Each row is a point on a tangle of strands that fork, close into loops and nearly touch. The rows are in no order.
(in the rows, 128 means zero)
Two points are linked if the straight distance between their rows is under 110. Some points are linked to none.
q431: [115 120 127 132 174 159  79 124 153 144 127 110 100 138 117 119 150  84
 119 125 105 102 104 118]
q476: [160 132  60 129 123 117 147 165  52 129 131 130  81 126 144 156 159 135
 130 148  50 120 166 159]
q933: [128 156 119 165 157 126 113 104  79 173 121  94  88 116 212 115 129 173
 142 140 132 154 104 148]
q79: [136  91  84  96 106  57 161 121 130 123 161 106  55 123 133  85 133  70
 112 123 114  97 114 151]
q957: [178 130  83 150  94 123 143 150  55 112 131 133  69 134 170 163 124 112
 131 124  67  82 169 131]
q387: [125 140 140 150 146 161  85 106 145 142 160 117 160 151 111 109 125  91
 121 122  97  99 120 101]
q464: [157 104 179 141  95 163 138 125 167 110 110 129 214 105  67 149  98  91
 140 131 153 135 143  92]
q182: [166 121 136 130  65 104 140 114 104 116 133 106 117 137 112 153 110 115
 123 106 161 100 137 102]
q504: [115 115 123  78 123 111 112  81 119 140 153  95  84 151 160  95 153 148
  99 130 124 155 115 166]
q409: [122 128  94 123 135 123 104 166  92 126  97 164 114  78 144 163 146 200
 138 137 140 162 148 175]
q472: [130 123 152 153 152 160 130  48 130 118 144  96 135 172 177  90 117  94
 112 125  89  93  77 110]
q778: [128 125 133 149 133 153 138 151  99 129 136 125 126 132  96 101 120 112
 130 106 126  92 155 130]
q364: [158 154 126 144  81 103 128 133  53 133 137 128 106 173 166 134 117 142
 137 150 150 152 124 121]
q725: [138 169 123  81 111 131 113  93  76 141 127 105 101 168 155 125 121 193
 123 130 164 138 107 154]
q768: [ 98 127 135  92 156 149  96 118 186 126  97 109 154  98 115  97 135 175
 107 121 127 160 129 155]
q15: [103 102 125  91 164  81 122 116 154 124 133 118  44 151  92 125 152  88
 135 116  94  89 114 140]
q665: [137 128 117 123 164 127 102 179 123 151 144 129 127 116 109 128 142 156
 107 143 148 144 143 158]
q380: [167  76 177 159  73 104 178 146 153 118 107 155 155 101 109 152 134  86
 121 116 158 101 173 129]
q411: [ 71 146 149 109 142 163 117 156 210 147 144 134 229 100 119 116  96 138
 146 146 141 156 143 129]
q244: [ 70 107 137 124 182 141 112 138 191 143  97 141 135  82 102 121 152 139
 116 132 137 141 123 167]
q424: [150 135 115 186 168 132 146 144  69 147 140 102  81 135 175 127 142 107
 136 130  78  95 115 137]
q530: [149 151 153 150 113 174 126  49 119  95 167 106 169 195 169 100 121 103
 112  96 103 123 105  72]
q516: [172 118 105 165  84 114 149 163  91 120 107 118 112 118 110 162 126 135
 136 139 141 102 165 124]
q451: [135 134 127 122 120  99 130 101 100 138 151  90 127 186 148 118 134 125
  88 107 142 109  97 121]
q980: [ 93 155 104 130 145 171 100 161 120 160 100 132 153  71 135 129 105 177
 163 153 132 131 126 162]
q443: [161  85 150 152 104 134 169 150 124 129  92 121 137  99  97 154 136 122
 144 140 158 114 179 125]
q806: [117 137 146 137 122 141 111 125 161 132 126 128 209 152 105 129 120 156
 124 147 150 138 139  92]
q70: [138  90 171 135 115 175 185 120 184  90 107 163 210 117  97 139 145 112
 145 114 151 139 153  90]
q814: [135  97 105 103  65 109 166  96 159  89 164 140 128 130  89 109 156  82
 100  80 123 104 139  97]
q126: [103 103 145  68 183 121 153 144 207 131 104 177  93  73 115 146 193 131
 118 110 155 150 122 204]
q470: [148 122  63 109 127  62 155 170  91 143 143 120  41 120 150 114 137  64
 120 135  89 111 107 157]
q765: [102  97 135  85 134  89 143 107 189 111 158 150  60 133  71 118 183  60
 117  94  91  92 119 116]
q550: [112 164 126 140 206 141  97 114  85 165 143 104  68 106 193 108 133 164
 133 144  94 147 113 185]
q784: [134  90 122 102 125 106 130 141 135 114 124 137 108 117  95 127 151  76
  96 104 133 103  97 122]
q751: [ 98 104 145 105 162 152 114 121 212  98 126 182 170 105  75 109 183 100
 125 123 109 141 128 120]
q326: [116 127 114  95 134 117 122 154 101 142 136  98  92 149 134 109 138 150
 107 135 130 127 141 175]
q35: [134  84 145 134 120 153 179 149 150 134 106 152 181 109  81 137 152 145
 152 133 176 117 130 119]
q876: [119 108 130  98 129 148 141 134 196  63 119 161 164 127  82 102 172  65
  93  96 101 122 131  94]
q680: [178 167 187 201 103 142 135  89  85 130 135 117 142 176 162 145  56 113
 162 129 128 132 119  65]
q570: [ 83  68 124  91 169  85 142 148 188 108 122 163  67 108  77 129 185  95
 135 101 129 138 104 160]
q112: [141 103  97 147 152 107 151 202 117 124  85 133 130  80 116 149 152 114
 109 148 152 130 115 134]
q110: [133 187 159 154 126 150 108 111  87 153 145 106 179 177 180 130  60 146
 164 168 143 146  98 111]
q682: [105 145 163 149 100 132  86  94 135 134 127 125 182 194 126 136  82 162
 136 153 148 133 128  76]
q593: [153 149 159 186 139 159 125  67 102 150 145  89 183 172 167 133  60 113
 144 159 121 111  91  80]
q468: [185 165 151 155  76 116 122 117  70 129 117 119 129 163 178 136  81 105
 135 143 141 125 116  85]
q229: [126 176  92 120 161 145 101 161  85 137 118 142 108  69 150 158 109 229
 143 130 112 156 182 183]
q363: [140 133 138 163 122 173  84  73 145 108 150 122 198 169 135 122 106 108
 111 122  85 125 117  62]
q511: [112 153  71 108 186 122 130 185 104 128 127 157  49  67 130 165 169 163
 155 134  70 169 155 159]
q663: [153 131 167 122 118 136 137 134 187 104 117 145 179 113  80 114 163  67
 110  98 114 106 166  89]
q314: [117  83 143 108  81 121 159 129 157 109 140 173 157 142  86 127 173 103
  98  98 156 116 157 118]
q164: [ 95 140 124 158 140 142 153 152 120 142 104 119 161 122  89 157 123 202
 153 153 183 133 136 112]
q930: [149  93 118 109  73  92 138  64 179  91 168 123  92 127 133  96 136  63
  93  74  82 101 127 101]
q294: [103  87 112 146 168 135 106 170 157 151  85 160 138  82 116 152 164 118
 129 150 149 127 121 138]
q860: [ 96 164 125 124 142 176  69  83 142 145 145 121 165 151 146 108 112 126
 108 131 111 110  99 136]
q712: [116 131  84 102 155 158 114 179  71 143 144 139  68  93 131 136 145 150
 144 136 100 159 134 164]
q497: [154  97  74 119  93  98 151 161 116 118 102 142  84 112 123 170 152 106
 130 130 127  81 155 130]
q43: [ 82 123 123 130 159 155 116 162 163 166 128 147 185  67 117 160  99 180
 157 166 161 157 138 167]
q558: [127 127 140 111 149 144 118  75 129 107 165 116  93 155 166  77 144  96
  93 105  88  95  81 131]
q290: [107 141 123 122 224 119 100 174 128 143 131 132  89  76 115 133 129 170
 123 140 124 156 138 174]
q106: [ 83 126 133 104 174 160 109 134 197 112 145 125 201 109 104  90 118 148
 131 119  91 150 133 133]
q899: [117 148 122 170 129 141 119 145 120 174 116  98 184 122 105 129 102 155
 138 162 161 132 150  91]
q723: [196 153 187 165  98 144 115  78 137 119 142 115 171 130 126 111  82 104
 127  94 115 120 141  57]
q952: [132 191 129 157 128 126 104 138  71 150 122 126 149 163 196 131  74 181
 152 183 135 152 130 144]
q608: [142 137 144 134  98 113 140 172 116 122 128 152 157 153 118 105 143 133
 124 127 182 143 140 127]
q352: [ 98 110 136  92 150 138  88  91 151 122 145 112 123 149 129  85 152 166
 101 112 127 165 124 144]
q6: [108 113 144  98 115 132 133 120 173 102 126 155 187 150  98 131 163 148
  95 123 144 158 139 119]
q779: [ 95 159 150 115 117 133 126 136 129 135  90 132 166 128 115 151 116 204
 140 149 191 180 122 116]
q772: [111 116 132 120 183 130 104 151 137 133 115 130  57 116  95 131 150  84
 150 134 103 103 134 148]
q349: [122 125 130 102 143 146 122 112 155  77 153 124 158 166  95  93 150 100
  84  82  89 129 125  99]
q135: [ 93  84 122 106 136 120 176 135 169 126 126 182  96  71 137 135 193 132
 127 118 162 149 114 184]
q997: [158 136 150 143  65  88 156  66 111 117 134 105 129 190 175 111 109 114
 105  97 132  98 110 115]
q299: [153 153 157 134  88 152 138 102 165  72 136 125 208 160 103 136 126 120
 125 107 111 166 165  48]
q924: [157  95 141 125  66 115 136  94 146  89 114 117 143 138 112 120 127  95
 129  99 123 125 142  73]
q844: [121 206 140 129 151 154  89 119  76 149 149 107 122 130 195 131  71 212
 161 159 126 165 113 171]
q885: [ 93  87  79  74 144  79 152 147 161 126 119 127  43 111  98 126 156 113
 130 123 121 118 111 169]
q609: [122 125 140 131  93  95 132 139 112 127  92 113 150 170  99 165 106 167
 137 143 191 179 110  86]
q2: [101 177 157 132 111 131 110  98 126 140 125 125 166 178 152 111  51 184
 173 167 148 161 107  96]
q803: [120 113 139 108 160 139 117 159 147 152 100 157 142  62 122 163 137 200
 129 153 155 149 154 196]
q333: [129 127  68  91 101 100 144 160 105 147 108 139  77  91 129 146 159 136
 122 154 149 114 128 154]
q913: [ 66  98 144  72 157 110 111 135 178 121 130 139  84 117 106 109 179 108
 107  87 109 143 137 175]
q489: [164 121  62 138  76  85 146 125  67 145 143 131  78 144 185 150 126 104
 113 135 101  95 129 139]
q77: [125 177  76 136 185 135 106 150  67 139 138 128  70 107 158 123 157 170
 139 131  85 133 105 154]
q187: [118 157  99 143 134 138 107 159  77 143 117 106 118 133 140 178 109 178
 132 138 143 139 122 134]
q281: [ 83 134 161  90 218 110 101 146 201 143 112 156  86  74 107 134 173 137
 130 121 140 168 138 183]
q506: [141 158  96 114 106 105 149 127  55 130 136 116  80 164 187 138 131 189
 121 141 132 143 112 166]
q37: [131 164 186 141  92 144 138  90 176  81 116 138 225 166  98 144  64 111
 144 132 136 158 148  35]
q679: [ 87  72 129  93 152 147 162 124 193 107 117 192 140 110 107 109 198 107
 126 112 148 137 119 153]
q904: [190 128 139 158 116 106 150  89 104 116 168  98  94 116 139 100 105  63
 106  69  98  85 121 127]
q284: [134 143  98 105 141 106 132 128  92 135 130 117  34 130 153 115 146  93
 114 112  94  90 102 174]
q493: [111 159 148 162  97 135 115 148 142 175 126 131 204 116 109 141  59 127
 175 172 157 111 142  89]
q973: [173 105  71 123  61  64 172 108  96 117 155 126  79 127 146 113 105 100
 125 121 131  92 124 147]
q775: [150 141 163 167  95 133 119 133 131 126 103 154 192 128 102 133  60 141
 178 171 178 135 132  55]
q553: [100 143 144 129 136 168 130 150 187 131 142 151 221 104  97 109  99  84
 157 125 130 120 143  92]
q180: [156 109  83 134 141 113 136 123  66 134 132  95  75 129 171  95 138 119
 144 134  88 118  99 159]
q810: [135 107 137 143 118 114 141 116 122 128 144 111  77 153 112 103 121  82
 124  79  96  78 150 145]
q185: [129 118 171 132  83 149 149 130 166  96 102 139 225 158  87 174  73 116
 145 136 173 167 123  66]
q632: [144 143 162 161  63 130 116 153 110 118 117 146 156 165 113 120  99 122
 156 136 170 139 148  90]
q469: [104 114  92 116 197 117 153 187 128 144 114 140  82  66 104 168 164 162
 130 137 121 150 148 170]
q518: [216 154 137 175  52  88 153  98  75 117 112  99  86 139 175 162  81 126
 141 134 143 114 129  91]
q890: [ 92 168 130 114 154 172  69 119 123 159 134 125 146 106 144 110  92 161
 137 142 137 141 112 154]
q82: [145 150 127 163 150 147 128 114  83 153 138  93 120 156 162 123 118 117
 124 125 120 114  98 108]
q230: [170  96 130 164  99 109 152  82  80 111 150 101  98 163 174 128 103  88
 103  96 105  73  99 128]
q433: [100  71 121 108  86 102 161 151 140 122 111 136 120 122 128 142 146 132
 115 141 154 144 149 153]
q669: [127 139 112 144 189 146  85 122 125 162 134  86 114 127 150 122 137 131
 116 156 111 126 100 128]

A piece is two or more points that can be reached from each other along the links. Count, over all rows, the pieces, the separate loops (a circle has one, a figure eight two, a Y none), the forks (points with three links) and the tips (points with one).
pieces | 3
loops | 0
forks | 14
tips | 20

A fork is a point with three links, a tip a point with one. Leave the first point through the second and follow the links. Name the first fork or tip that comes.
q504; q326 | q933
q550; q77 | q768
q476; q957 | q82
